A landscape with many valleys, sampled at points; each row gives a point and its height.
A ball rolls from a point to the lowest of its 3 nearest points, and stops where none of them is lower. Distance is the straight distance between rows; heights are no part of it.
Toti: [ 11.6  20.9 -20.0  -2.1  -3.0  14.7  17.5  26.9  10.1  33.8   9.9 -10.6
  -6.3   2.0   0.1  -6.1  13.4  21.0 -10.6   4.7  22.9]  (h 43)
vul: [  7.7  -6.3  25.3   7.7   9.1   7.2   0.5  -4.7 -10.4  18.7   7.8   0.1
   6.9  20.5  -1.3  -1.0  16.6 -25.9 -11.9 -15.3  35.1]  (h 411)
nus: [  3.6 -17.8 -18.1  -3.6 -24.1  16.3  41.8  14.8   3.1  13.7  -9.6   9.2
 -10.6  -1.1  -5.2   1.9   4.7  14.7  -1.3  -9.2  23.9]  (h 353)
Tunu: [ -0.9   6.0  -2.7  -4.4  19.2 -10.8 -34.0  27.7  -1.0  -5.8  16.9 -16.2
 -18.8  16.0  -4.2  22.0   8.1  12.6  27.1   4.1 -20.7]  (h 484)
dezi: [ -4.8  14.2 -22.4 -14.6  -4.1  12.4  23.8  15.0  21.3  15.5   2.6  -1.8
  -2.5   9.5   1.0   6.6 -12.7   0.5  -3.2 -11.3  25.0]  (h 202)
kon: [-21.5  29.2 -10.7 -15.1   6.8   2.1   2.2  19.9  13.0  25.2  17.9 -17.0
  -5.0   6.0   3.8  14.9  -1.6   1.8  10.6   4.0  12.2]  (h 358)
reder: [ -2.6  -4.5   1.7   5.7   8.8 -12.4 -37.1 -11.5  -0.8  12.9  18.9 -14.9
 -32.0  15.2   1.5  32.7 -11.9   4.9   3.3   6.5 -12.1]  (h 374)
mosuk: [  8.3   4.5  -6.4   0.2 -22.9   3.4   4.3  -8.7 -22.6 -16.3 -21.6  13.7
  33.7 -20.1  11.3 -15.0  19.5   4.0  18.6 -13.6  -8.7]  (h 360)
figok: [ 10.6  22.1 -17.4  16.3  23.7   9.3  -4.6  29.0  14.5   8.9  13.8 -17.3
 -15.6 -11.4  -5.8  17.9  13.2  22.8 -20.0  41.1   2.4]  (h 359)
miv: [ -5.1  -7.2  28.7 -11.2   4.4 -28.4   1.1 -19.4   9.3 -16.3   2.4   7.8
  23.1   7.6   9.0  -0.9 -23.4  -2.5   2.7 -32.2  24.1]  (h 448)
ridon: [ -1.6  13.2 -16.2   3.9 -38.3  15.3   8.1 -19.4 -20.2  -4.5 -28.1  13.2
  23.4 -14.0   0.3 -20.2  13.5  -2.0  13.8 -14.7 -26.5]  (h 246)
lokol: [  9.8 -15.3  26.9  -6.1 -25.1 -13.8   3.9 -45.7  10.0 -35.7 -14.5  21.6
  26.7 -19.3   7.5   9.3 -28.1 -16.8   6.8 -15.5  -5.2]  (h 204)
misu: [ 11.6  23.4 -25.8  12.3  18.9  37.0   3.6  24.4   4.8  31.8   7.1 -22.0
 -17.7  -8.2  -8.2  12.2  20.2  11.4 -23.1  30.2   1.6]  (h 259)
Pofak: [  8.7  -9.1   0.8  -8.9  24.8 -29.8 -44.4  31.1  -1.2  -8.0   2.5  -5.9
 -31.2  27.8 -26.7  -2.1  -6.6  35.9   7.1   7.3 -11.6]  (h 117)
botet: [ 15.7 -17.6  30.5  -7.6 -10.5 -10.4 -13.4 -42.8   3.2 -38.1  -9.7  24.1
  29.9  -9.6  -1.1  13.4 -13.1 -37.5   3.5 -11.9  -6.2]  (h 325)
zar: [ -1.0 -10.8  18.6   8.6  16.2   0.9 -12.3 -16.3   5.1  12.5  19.9 -25.5
 -14.9  12.3  -0.3  13.6  11.9 -25.2  -9.3  -0.3   7.3]  (h 410)
mefa: [ -3.3 -12.8  -3.5  11.0  -7.2   3.6  55.6  -0.6   6.2  -1.0 -25.8  19.2
  -3.9 -14.0   9.3  -3.7  -3.3  -1.5 -13.2  11.8  16.4]  (h 257)
kabag: [ 22.0  -9.8  -1.8   3.8 -37.7  -3.7   0.8 -42.7 -10.0 -13.9 -12.8   6.8
  16.4 -21.4  12.8  -8.6   0.3  18.0  16.5 -18.7  -4.0]  (h 367)
kera: [  3.5  15.3 -19.3  -5.2  -6.4  16.5  18.9  21.6  11.1  36.7   1.0 -10.5
 -11.2   8.6   0.2   7.6  -1.3  16.2 -12.7  -8.7  28.7]  (h 180)
bimo: [ 17.6  -0.2  -6.9  -3.2 -45.1  10.6   4.0 -33.9  -9.4  -6.7 -18.9   2.7
  22.9 -18.8   4.6  -2.0  10.9  17.3  13.4 -22.8  -9.9]  (h 670)
Resad: [-13.9   5.7  -0.8  -0.8  35.3 -14.8 -19.0  45.5   5.7  -5.4  10.7   1.1
 -14.0   1.9  -5.0  -3.8  -2.4  16.3   0.9  29.8 -20.6]  (h 301)
ved: [ 18.5   0.4  -6.0  -7.8 -35.5   8.9  10.0 -21.9 -14.7 -14.0 -17.6   6.1
  25.3 -15.7   8.1  -5.7  10.7  12.3  17.8 -22.6 -11.4]  (h 654)
nati: [  0.0   3.2  11.6   4.4  20.3  14.7 -11.1 -10.3  -0.6  13.0  13.2 -18.8
  -9.2  15.0  -2.1  14.4   5.2 -30.2  -1.7  -4.4   6.4]  (h 364)
gibi: [ -2.2   5.1  12.7   2.0  11.3   9.3 -17.9  -5.4  -4.6  25.7  20.2 -20.4
 -22.0  14.9  -7.2  25.8  10.9 -22.6   4.3  -3.4   1.1]  (h 315)
fesef: [  8.7 -10.2  17.1  10.8  14.4   9.4  18.4   9.8  -3.0  -4.4  -6.3   7.1
  14.7  12.9  -8.8  -6.2  22.3 -26.2  -3.9  -2.0  15.4]  (h 70)
Mok: [-13.4  10.6  -4.4  -1.9  37.7 -17.2 -17.4  39.3  15.2  -0.5  14.1   4.9
 -22.7 -13.1  -2.4  10.8 -14.5  24.6 -10.4  46.4  -9.3]  (h 269)
Dasir: [ 17.8 -11.0  17.7   0.1  -1.4   1.2  16.6  -3.8  -6.9 -11.4  -7.1  16.9
  32.6   4.1   5.7 -14.5  24.9   5.0  -2.3 -10.0  19.8]  (h 388)
mude: [-16.5  16.9 -18.2   5.1 -31.1  -1.0  22.4  -3.8 -17.7  -5.2  -8.6  19.8
  14.2 -42.4  17.6 -39.8   6.4   7.3  -5.1   5.6 -16.4]  (h 326)
zisuv: [  4.6  29.4 -22.2   7.4  12.5   3.7  -1.8  23.6  12.3  23.2  22.8 -10.8
  -9.2  -2.8   5.5  21.1   4.9  25.0 -20.9  24.0  16.5]  (h 260)
liv: [  2.0 -10.1   1.5 -12.3  26.0 -27.2 -39.4  32.6 -23.2  -5.3  -4.3  -4.6
 -14.0  39.8 -28.4 -12.8   5.6  24.9  -6.1  13.2 -18.3]  (h 248)
nada: [  5.1  -5.7  12.9   5.1  -2.6   7.4  16.2   5.0  -7.7  -7.7 -21.7  26.3
  24.0  -6.1   5.4 -11.2  19.1 -14.0  -8.9  -1.8   5.0]  (h 87)
gebi: [  4.7   0.4 -23.5  -4.1 -10.3   8.6  35.5  18.9  13.5  27.2  -6.4  -4.2
 -18.3   8.6  -6.0   1.1   0.3  10.9  -0.1 -18.7  33.7]  (h 329)
Bibi: [-14.0  -0.9   4.3  -8.7  43.7 -17.8 -32.5  43.9  -6.0 -11.7   0.9   9.1
  -7.1  19.6  -9.7  -1.2  -4.1  15.8   2.2  26.3 -23.2]  (h 205)
sadi: [-22.7  18.6  -1.9 -17.7  12.0   9.0   1.2  18.2  21.3  18.0  11.7  -8.4
  -4.4  17.5  -1.0  14.4   0.7 -11.3  18.8  -4.7  -4.4]  (h 270)
getad: [-18.9  -1.2  17.0  10.2  10.1 -32.2 -33.1 -17.5  -8.4  10.2  23.0 -14.2
 -19.6   7.8  10.9  22.5 -10.8 -10.8 -15.1  19.7  11.1]  (h 535)
rav: [ -2.4  12.7 -13.3   4.2 -42.7  19.5   4.0 -29.5 -19.2  -0.2 -13.4   2.0
  17.4 -17.2  -3.9 -32.0   8.3  -9.7  19.9 -27.6 -28.5]  (h 179)
puvug: [  2.7  -8.0   0.0 -24.1  30.9 -23.5 -39.9  27.2 -40.7  -1.0  -4.0 -11.5
 -28.9  25.4 -36.9 -19.9   3.4  10.4 -30.8  26.4  -7.3]  (h 239)
birim: [  8.4  -2.7  17.7   5.0 -14.6  -6.0  -8.3 -45.6   1.2 -27.9  -6.6  25.1
  36.2 -30.2  12.2  -4.8 -16.6 -30.7  -1.0  12.5  -9.2]  (h 372)
Zis: [ -5.3  -5.2  20.7   8.8  12.2 -22.9 -17.5 -11.2  -7.8   5.9  26.8 -12.9
  -5.2  15.9  25.3  -4.9  -8.1  -7.8 -24.9  -5.3  31.4]  (h 569)
zogog: [  3.7  -8.5  16.7  10.7  14.6  -7.8  -9.0 -18.1  -5.5   2.9  18.8 -12.6
  -9.7  10.1  14.3   2.4   3.8 -10.8 -21.3  -3.9  34.0]  (h 533)
pobo: [ 11.5 -10.9  14.3  -7.5 -29.4 -12.1  -0.8 -43.9   2.3 -33.0 -15.2   7.5
  14.8 -26.0   5.5   5.8 -19.4  -7.7   5.7  -1.2   9.3]  (h 91)
rifen: [  2.2 -11.4  10.6   3.8   8.8 -21.7 -28.0   5.4  -3.7  -0.6  19.4 -16.1
 -34.8  18.5  -5.2  35.0  -5.8  20.8   7.3  11.7 -12.5]  (h 346)
Param: [ -1.2 -13.0  26.2 -15.0  -2.3 -18.4   3.3 -27.5  15.5 -21.5  -7.4   9.3
  25.1   9.9  19.4   2.7 -28.9 -13.6   7.5 -30.1  11.3]  (h 365)
sepi: [  8.5  33.0 -26.6   4.5  12.1  20.0   0.2  25.8  11.2  38.8  13.0 -16.6
 -10.9  -5.7  -1.8  13.6   3.6  13.5 -25.4  16.2  21.4]  (h 174)
Nokip: [ 20.7 -12.1   6.5  -2.9 -31.3  -8.0   2.2 -39.0   3.0 -13.3 -18.5   5.6
  10.3 -22.4  10.1   3.0  -9.7  10.2  10.7 -20.7   3.0]  (h 176)
Vad: [  5.8  -5.9  17.2  11.6  12.2   5.1  -5.7  -9.3  -4.2  14.7  15.3 -13.0
  -4.4  13.8  -6.4   8.4  10.1 -11.4 -19.1  -4.9  20.4]  (h 470)
kotim: [ -7.4  -8.6 -11.2  14.8 -11.1   7.9  41.1   0.0  -0.6 -12.3 -17.8  16.1
   2.4 -25.4   9.8  -3.1  12.7   1.7 -12.3  19.8   3.5]  (h 391)
Kuvuv: [-19.6 -10.8  -1.4 -13.2  50.4 -19.6 -22.5  43.9  -0.9  -9.6   1.6   4.9
 -24.6  17.6 -20.7  -7.0  -7.3   7.8  -3.7  29.8 -20.8]  (h 200)
Zole: [-13.5  -9.0 -10.0  -5.8  51.1  -9.8  -7.6  38.8  16.6  -8.0   6.8  -7.2
 -30.1  -7.4 -14.0   3.9 -25.9  28.9  -7.1  39.8 -11.1]  (h 217)
fugu: [ 11.9  10.7 -21.5   5.8  33.1  37.2  22.9  29.4  20.8  14.3   5.7 -14.3
 -24.5  -3.9 -24.2  25.4   8.5   3.5   2.0  29.6 -24.1]  (h 251)
Pimup: [ 29.3  -4.3   2.6  -1.7 -38.6   0.9   0.9 -21.3 -13.2 -11.4 -16.7   9.1
  30.1 -12.7   1.8  -3.5  18.4  18.9  13.1 -20.1   0.3]  (h 660)
zamo: [-21.7   2.0 -23.4  15.1 -40.0  16.8  16.1 -16.1  -0.8   1.5  -3.9   6.6
   6.0  -8.9   1.6 -51.2 -14.1 -15.7   9.8 -27.4 -36.8]  (h 203)
Kez: [-13.1  26.4  -9.4  -4.0  26.2 -13.2 -14.7  33.5  16.2   9.1  21.2   0.5
  -2.6 -13.9   7.2  15.6  -4.9  16.3  -5.4  32.6  -6.7]  (h 297)
sev: [ 10.8  14.4 -21.6  12.3  26.8  28.9   4.3  25.5   5.0  25.0   8.2 -24.3
 -21.1 -10.6  -7.3  17.4   9.9  14.3 -12.4  32.5   5.3]  (h 303)
komi: [  3.0  -2.0   1.3   1.7 -11.4   8.5  26.1  10.1 -17.9 -13.6 -20.2  27.6
  28.5 -18.7  12.0 -13.8  21.9  -7.9   2.0   5.7   5.7]  (h 129)
zugo: [ 14.8 -17.9  -1.9   6.5 -41.8  -2.7  -2.8 -59.2  -4.0 -17.4 -13.1   0.8
  14.2 -38.8  10.0  -5.4  -7.7 -13.0  -5.0  -7.9  -5.4]  (h 299)
gom: [-11.9  -5.1  12.4  -4.4  12.2  14.3  14.8   3.1  11.7  21.1  -3.8  -4.1
  -2.6  13.2  -3.5   5.1   0.4 -29.7   1.2  -8.2  11.1]  (h 153)
Zisev: [-12.4  -5.8 -24.3  24.8 -35.2  24.0  18.5 -28.2  -8.0   6.9  -8.9  10.9
   8.6   2.7  -1.2 -55.6 -12.0 -18.4  11.3 -25.1 -42.2]  (h 77)
fuf: [ -2.6  -4.1 -13.7   5.5  38.7   0.7  -5.2  27.2  17.3 -10.3  10.9 -14.5
 -38.7 -14.4  -9.9  21.3 -14.5  31.2 -15.9  42.9  -6.5]  (h 104)
zon: [-13.1  17.8  -1.8  -5.2  22.3  -3.0 -27.1  23.6   7.3   3.2  17.9 -13.3
 -10.0  16.5  -2.1  28.2   7.3   4.9  24.5   1.7 -23.8]  (h 483)
Gedef: [-10.1  14.3   1.8  -6.9   7.0  14.0  -8.9   0.4   6.2  20.5  10.3 -16.5
 -19.0  17.9  -1.6  23.7   7.6 -23.7  11.1  -5.8  -6.0]  (h 219)
Fel: [-22.2  12.8   0.8  -7.7  11.4  14.6   9.4   5.6  15.8  20.3   7.7 -14.5
  -6.8  19.8   4.3  18.2  -0.7 -20.9   7.2  -0.4  -2.2]  (h 118)
doben: [  6.4  -6.8 -21.9  11.3 -46.5  14.0   3.0 -42.6  -8.6   0.3 -14.9  -2.6
  14.5 -19.8  -9.2 -39.7   6.3  -5.8  17.1 -22.0 -25.8]  (h 120)
sul: [  0.1  -3.2  22.6   2.5   4.6 -23.4  -9.4  -5.8   3.9  -2.1  15.1   6.8
  10.5  10.0  24.2  -6.5 -12.0  -2.0 -15.2 -18.9  36.2]  (h 529)
lil: [-14.8   1.2   2.1 -17.4  49.4 -11.0 -32.3  47.7 -11.9 -14.4  -6.8   5.2
 -14.2  19.9 -27.8  -4.9  -1.2  11.0  -0.3  28.9 -19.3]  (h 90)
zum: [ -6.8  -2.0   8.5   9.0  10.4  -4.6 -19.4 -15.1  -1.4  13.2  28.1 -22.7
 -29.0   8.5   4.2  28.4   0.9 -12.5 -19.5   6.4  13.9]  (h 407)
mem: [-19.5  12.2   4.9  -7.2  -1.4   9.4  30.5  11.8  20.7  19.7   4.0  -2.4
  -0.6  14.4  -1.6   7.2 -11.8 -15.8   2.5  -1.4  24.1]  (h 240)
pud: [ 22.2 -12.9 -15.4   8.5 -53.1   9.2  -4.7 -53.7 -17.8  -3.6 -13.8  -3.4
   7.4 -21.1   0.8 -16.2  -1.1  -7.0   7.5 -19.6  -8.7]  (h 137)
mig: [ 22.1   2.5   9.2  -0.7 -15.4  -1.7   4.2  -1.6 -14.1 -13.1 -15.8   9.6
  27.0  -4.2   5.3  -5.4  21.7  11.5  14.3 -21.4   4.5]  (h 366)
mep: [ 13.3  19.2 -23.0   4.0  33.7  44.8  11.2  29.5   6.4  18.9  17.7 -18.9
 -20.6  -4.5 -21.2  31.4  10.3   6.4  -5.9  29.0  -9.4]  (h 264)
bipus: [-17.0   8.5 -20.3  -0.1 -48.4  10.6  12.8 -22.4  -5.8   3.1 -11.2   3.7
  16.3  -7.3   6.0 -51.3  -6.2  -9.8   9.1 -20.4 -33.2]  (h 215)
nam: [  2.2 -21.9  27.8  -6.4 -14.2 -28.1   7.0 -30.5  17.3 -39.4  -9.0  16.1
  25.2  -7.8   6.6   3.4 -27.9 -17.7   8.4 -28.9   3.2]  (h 245)
Berot: [-12.9  -6.5  10.6   3.6  13.5  16.2  25.7  14.4  14.8   8.6 -12.1  15.4
   1.4   0.6  -1.4  -3.9   3.4 -27.6  -8.3  -2.6  13.6]  (h 110)
sek: [-18.1  33.6  -5.5 -16.0  11.6   0.2 -15.8  23.1   9.1   7.2  19.6  -5.5
   1.3  14.3   1.0  24.0  -5.1  -7.7  18.4  -0.1 -13.1]  (h 380)
fiv: [ -8.7 -17.1   8.3  19.2  11.7 -19.3 -27.3 -17.8  -9.1   0.3  24.7 -18.0
 -26.9   7.6  10.2  29.8 -11.7  -4.5 -13.1  11.1   3.5]  (h 476)
vabe: [ 14.0  -8.5  -0.5 -21.7  24.6 -31.6 -38.0  34.0 -19.1  -7.1  -3.3 -10.1
 -26.6  33.2 -30.4 -11.6  -5.6  27.7  -9.2  13.5  -1.4]  (h 212)
Zorov: [  6.7 -16.5  24.2  -1.7 -26.9 -11.1   9.0 -39.2  11.4 -30.4 -13.9  12.1
  18.8 -12.5  10.9   8.5 -17.6  -9.0   7.9 -20.0  11.7]  (h 147)
zun: [ 19.1  -9.8  25.1   3.9   6.1   4.7  14.5   9.0  -5.4   2.0 -16.3  24.7
  14.2  -3.4  -1.2 -13.4  32.7 -14.6  -8.3  -5.2  20.8]  (h 106)
Zan: [ -3.9   8.6 -17.0   6.5  27.0   2.3  -6.2  30.0  13.9   2.9  18.6 -10.1
 -22.6 -14.2   7.1  13.9 -10.4  22.5 -23.9  46.5   9.9]  (h 243)
Nudak: [  3.9   5.2 -21.2   7.1  37.9  16.9  -1.5  24.4  19.9   3.8  13.6 -20.4
 -36.1  -5.7 -22.1  23.9   0.9  28.0 -16.7  35.2 -11.2]  (h 198)
pifor: [  8.8  -1.7   3.2  -3.9  16.6 -22.8 -41.9  16.0  -4.2  -7.5   9.8  -8.4
 -28.7  22.0  -7.5  23.1   4.1  28.1  12.6   1.7 -12.0]  (h 300)
Lasu: [ -5.3 -14.0 -18.0  -5.6 -15.7  11.0  49.3   8.3  14.3  16.1 -17.0   5.1
 -10.9  -1.8  -4.5   1.5  -4.7  10.9 -10.0   0.3  30.7]  (h 229)
rezar: [ -1.5   2.6   2.2  -1.8  18.1   3.7 -28.9   1.2  -4.9   5.6  27.6 -20.7
 -20.2  25.3   1.4  37.2   5.9   9.3  14.3   0.9 -14.4]  (h 150)
monod: [ -2.9  21.7 -24.5 -15.7  -2.6   6.0  19.4  22.9  13.1  29.0  11.3  -7.6
  -4.9   3.5   3.7   3.5  -3.0  18.9  -7.5  -3.5  30.5]  (h 85)
Viz: [  1.8 -11.7  18.9   3.1   7.3  13.2  27.8   7.6  -5.3  -1.7 -17.2  22.2
  11.1   2.5   2.2  -6.2  16.3 -20.9   0.2  -1.2  10.2]  (h 89)
bakog: [ 10.1  -8.6  30.2   0.3 -23.4  -4.7 -26.5 -42.3  -1.7 -39.0  -3.6  21.1
  39.3 -28.1  10.0  -5.7  -5.0 -32.4   0.6   5.4 -17.3]  (h 425)
Taf: [ 14.1 -13.0 -16.6  11.5 -46.4  13.0  -5.5 -56.3 -17.4  -8.5  -3.4  -9.8
   6.8 -20.6   3.9 -35.2  -4.4 -15.2   9.3 -12.2 -18.1]  (h 79)
Mot: [ 18.5  14.7 -19.3  10.3  28.1  26.8   7.9  26.5  17.8  14.5   7.8 -23.8
 -30.0  -9.9 -16.7  25.6   6.8  20.8  -5.3  33.3 -21.7]  (h 231)
Vilu: [  7.6  -6.8  22.2  -4.9  -3.8 -22.0  -0.3  -7.1   4.1 -11.9   3.5   3.2
  20.9   4.6  19.3  -5.1 -13.3   7.9 -12.6 -35.8  29.2]  (h 501)
gir: [-15.0   5.3  23.4   4.6   7.9 -25.9 -20.8  -8.2  -8.1   9.8  27.4  -6.7
   4.8  16.0  28.1  -1.3 -12.7 -14.6 -17.0   2.4  27.6]  (h 590)
miz: [ -3.0   5.8   9.9  -5.4  13.1   6.0 -16.6   0.7   6.4   7.6  16.0 -24.4
 -24.6  18.7  -8.7  27.8   9.6 -12.5  19.7  -6.5 -17.4]  (h 62)
loto: [-24.3  38.9 -14.1 -17.0   6.4   2.6  -7.7  27.9  30.8  12.0  19.9 -15.0
   2.5  10.8   1.8  17.4  -5.4  -1.7  11.5  -1.6  -3.0]  (h 390)
dufet: [ 17.3  -9.5  21.1   9.5  11.8   8.2   9.8   0.2  -7.9   1.2  -7.8  17.2
  16.9  17.2   8.3 -12.2  13.9 -13.0 -14.3 -16.5  22.3]  (h 141)
Med: [ -2.3  17.3   0.7   0.1  23.2 -14.5 -34.7  35.0   1.2  -2.1  19.4  -2.5
 -14.2  19.7 -12.4  23.4   8.6  19.2  21.5   7.8 -22.7]  (h 414)
puv: [  8.3 -10.1 -11.8  14.2 -43.1   4.5  -8.9 -59.6  -1.3 -11.5  -9.4  -9.4
   7.9 -33.4  -3.0 -19.4 -15.9 -18.7  -8.1  -1.4  -1.2]  (h 331)
lis: [ -0.5   4.1  12.4   2.0  11.4   9.4 -23.1  -7.8  -6.6  12.2  16.4 -16.3
 -25.6  11.7   5.0  26.0   1.6  -7.8   5.6   8.1   0.0]  (h 348)
fom: [ -4.7  -0.8   3.6  -3.8  25.6 -20.1 -36.4  34.1  -2.1  -7.8   4.7  -1.7
 -18.4  31.1 -12.8  10.4   5.7  24.7  10.8   7.3 -20.9]  (h 298)
vunoz: [  9.0   5.5   3.9   2.6 -21.0  -0.3  12.4   4.6 -22.1  -8.1 -22.2  20.8
  38.0 -13.1   4.4 -14.7  20.2   0.7   2.1  -9.6   1.9]  (h 201)
fibi: [  8.3  25.5 -16.2   8.2  20.7  40.5   4.5  20.5   4.2  34.5   6.8 -23.0
 -10.1  -4.0  -9.3   4.6  24.9   4.6 -14.7  27.1  12.1]  (h 295)
Mape: [-14.6  14.2  -9.4  -0.4 -20.0   1.1  38.0  -2.4 -14.7 -14.9 -18.2  20.9
  21.3 -32.7  18.7 -21.6   6.1   8.9  -0.6  12.2  -3.1]  (h 356)
gesaz: [-21.0 -14.2   4.2 -13.0  51.1 -11.7  -4.0  38.1  -3.4 -11.2   5.8   6.7
 -15.6   4.6 -23.7  -7.3  -8.3  11.7   1.3  36.2 -16.6]  (h 230)
reta: [-21.7  -4.8 -29.0  29.6 -42.5  17.8  21.4 -23.7   0.2  -1.2  -1.8  13.2
   4.9   3.4   3.2 -52.4 -22.3 -15.5   4.9 -30.5 -38.3]  (h 178)
zasa: [  3.2 -18.8 -16.7  -2.9 -18.8  15.8  48.4  -1.4  -0.3   1.5 -21.3  18.3
 -15.6 -11.7   5.6   4.6   5.7  20.7  -2.7  20.1   7.0]  (h 596)
vodu: [ -2.6 -19.4  20.7  -1.7  19.8  10.0  17.3   6.5   1.1   2.9   2.2   0.0
   8.5  15.1  -5.7  -2.8  16.1 -34.9  -8.5  -7.7  15.5]  (h 97)
kipe: [-13.6 -19.6   5.7   1.6   7.0 -27.9 -35.7 -10.3  -9.4  -5.9  15.2 -15.3
 -29.8  11.5  -8.5  35.6 -16.6  15.4  11.0  16.1 -10.0]  (h 373)
mesin: [-22.7  22.8 -15.9   5.1 -39.0   5.1  22.6  -9.3 -22.3   1.5 -11.5   5.3
  26.3 -28.9  12.8 -36.4   3.4  -5.1   9.6 -11.6 -23.0]  (h 333)
Kiso: [-10.1  21.6 -24.7  -8.6   6.4   0.9  11.7  20.1  25.5  27.5  11.2 -17.0
  -9.7   7.8   0.3   5.4 -13.6  14.5 -10.1   8.8  23.2]  (h 103)
Kiru: [-21.2  -0.2  29.9 -11.4   6.9 -32.2  -6.6  -3.0  -0.8   2.9  14.7   1.3
  18.0  18.3  20.7  -8.1 -17.0 -12.4 -19.4 -18.2  30.3]  (h 560)
tuv: [-10.8  10.4  -0.5   1.7 -23.5   2.2  27.6   2.4 -18.9 -14.8 -20.0  26.3
  43.1 -18.8  14.0 -20.6  20.7  -4.5   6.0   7.6  -7.6]  (h 216)
ziv: [ -8.0   3.4 -30.7  15.2 -39.0  20.0   7.0 -39.0 -12.6   8.4 -14.6  -3.6
   6.2  -5.6  -3.2 -42.9   2.7 -29.0  11.0 -26.6 -37.9]  (h 196)
Popa: [ 10.0 -19.7  21.1 -11.5 -22.9 -20.0   0.2 -22.2  14.9 -31.4  -9.8   8.6
  24.8  -7.3   4.0   3.6 -11.6   8.3   5.8 -34.7  16.1]  (h 199)
tegi: [ 27.5  -6.7  14.3  -3.2 -14.5  -9.7   2.1 -14.2  -6.7 -10.0  -9.6  15.2
  24.2 -11.2   9.2  -2.1   6.4  18.7  -0.4 -31.5  13.3]  (h 280)
tomez: [-11.7  17.2  -5.6  -5.5  25.8  -4.3 -18.2  35.7  11.8  -2.9  18.0  -5.2
  -2.6   9.4  -0.4  16.9   0.1   8.2  15.8  17.0 -18.3]  (h 394)
fular: [ -4.8  -8.5  -8.9 -12.1  -6.9   4.8  44.1   6.4  20.2  17.9  -8.9   9.1
  -6.9   0.4  -4.9   5.0 -13.4  -8.6   2.6  -2.0  26.9]  (h 175)
Numel: [  3.7  -8.5  -0.7  -3.1  23.6 -21.4 -46.0  28.6 -11.1  -4.1   8.3  -0.8
 -24.4  29.8 -17.7  10.5  -1.0  31.1  11.2  -1.3 -22.1]  (h 227)
rilo: [ -5.9  -3.9  -7.2 -12.2 -10.6   7.8  37.9   9.4  21.7  21.9  -8.6   6.5
 -16.8   2.0   2.6   9.6  -2.5   9.3   5.8  -7.9  31.4]  (h 225)
gabi: [-10.1 -14.4   8.0   5.1   1.9  10.4  42.4   7.7   5.8  -0.7 -23.0  23.8
   4.9 -12.5  -2.1  -0.8  -1.1 -21.3   1.6  11.8  14.9]  (h 167)
Gar: [  7.1 -16.3  -0.3 -11.8  10.8 -37.5 -40.3  22.2  -3.4  -6.8   2.3  -5.1
 -30.3  30.5 -15.5  12.7 -11.6  32.6  11.7   5.1 -10.8]  (h 256)
Ges: [-16.5 -13.5   6.2  -5.5   2.6   7.9  34.4   6.5  13.9   2.9 -19.1  11.7
  -1.3  -0.9   1.6   6.7   1.5 -24.0   3.6   0.6  13.8]  (h 133)
gad: [ 21.6  -1.2   1.0   3.6 -26.8  -3.3   7.5  -7.4 -13.1 -18.5 -13.5  18.9
  28.2 -11.6   9.5 -11.6  24.3  10.6  10.5 -25.2  -8.1]  (h 482)
puzi: [ -2.8  10.9 -19.6   2.7 -42.9  16.4   6.9 -28.0 -10.0  -0.6 -17.8   5.3
  17.2 -17.5   2.3 -25.3   0.5 -13.0  17.9 -25.7 -26.1]  (h 168)
vunug: [ -6.4  -8.4  33.8 -17.9   6.5 -17.2  -3.2 -14.3   5.8  -5.7   6.0  10.8
  20.7  25.0  15.1 -11.6 -24.6 -20.4   5.9 -37.4  21.3]  (h 477)
zed: [-13.8 -10.7   2.2 -20.5  58.7 -12.8 -25.5  34.6 -26.2  -9.2 -11.6  -9.7
 -20.7  35.7 -44.2 -15.9   0.8  -1.4 -11.7  32.5 -14.7]  (h 189)
zoz: [ 16.0 -16.1  25.8   7.7  11.8  -0.4   4.7  -2.0  -4.7   1.4   4.4  -3.2
  14.4   5.9   2.4  -2.7  15.9 -10.8 -13.2 -17.3  28.6]  (h 285)
gofa: [ 18.9 -10.5 -11.2   5.1 -37.5   1.8  -0.1 -55.4 -14.2 -13.3 -14.0  -7.4
   4.0 -30.9   3.2  -4.5  -3.9 -14.8   9.5 -17.8 -17.0]  (h 208)
bak: [-15.2  10.4  -5.5   5.8  46.6 -10.9 -14.0  41.3   8.7 -12.7   9.8   1.1
 -12.1   1.2  -5.3   0.2 -13.5  21.9  -2.9  41.6 -19.8]  (h 271)
ros: [  4.0 -10.7 -21.0  24.2 -32.5  30.3   4.8 -43.3  -7.7   1.5  -5.9   5.5
   4.1  -3.8   2.2 -50.0  -5.0 -33.2   2.9 -23.1 -37.8]  (h 159)
Gem: [  5.6  -6.5   8.2   8.6 -30.6  -5.0  -7.2 -64.5   2.8 -28.2  -4.6  15.4
  22.0 -36.4  10.8  -9.8 -24.5 -28.5  -4.9   7.3  -8.6]  (h 337)
tel: [ 24.1  -9.8  16.7  -2.2  -1.6  -0.3   6.1  -3.5  -3.5  -6.8  -8.8   7.7
  18.9   5.6  10.3 -14.6  12.8  12.4  -7.6 -28.6  29.7]  (h 354)
tavas: [ 22.4 -17.6  15.8  -3.3 -19.3 -19.2   3.0 -20.3   3.2 -17.9  -7.5  -2.7
  22.6  -1.6  13.3   3.8  -1.3  17.5   9.7 -33.0  16.5]  (h 228)
vev: [-10.1  11.1  -3.8   2.6 -31.0   3.8  15.3  -3.9 -22.3  -6.4 -20.3  17.4
  28.0 -29.6   9.0 -27.8   6.6  -4.2   3.8   1.6 -17.5]  (h 294)

For each start below, name the point where the ball stops.
vunug -> pobo
Pimup -> nada
kipe -> Pofak
mude -> nada
miv -> pobo

Call two points neighbours if one is among the 3 nearest of the other. Go from one point of each pair to the other, from neighbour to neighbour, staying as low as possible. Name the highest point that can't be avoided.
miz / Toti -> mem
nada / fesef -> Viz
fuf / lil -> Resad
lil / Pofak -> puvug
miz / Fel -> Gedef
fesef / Fel -> gom
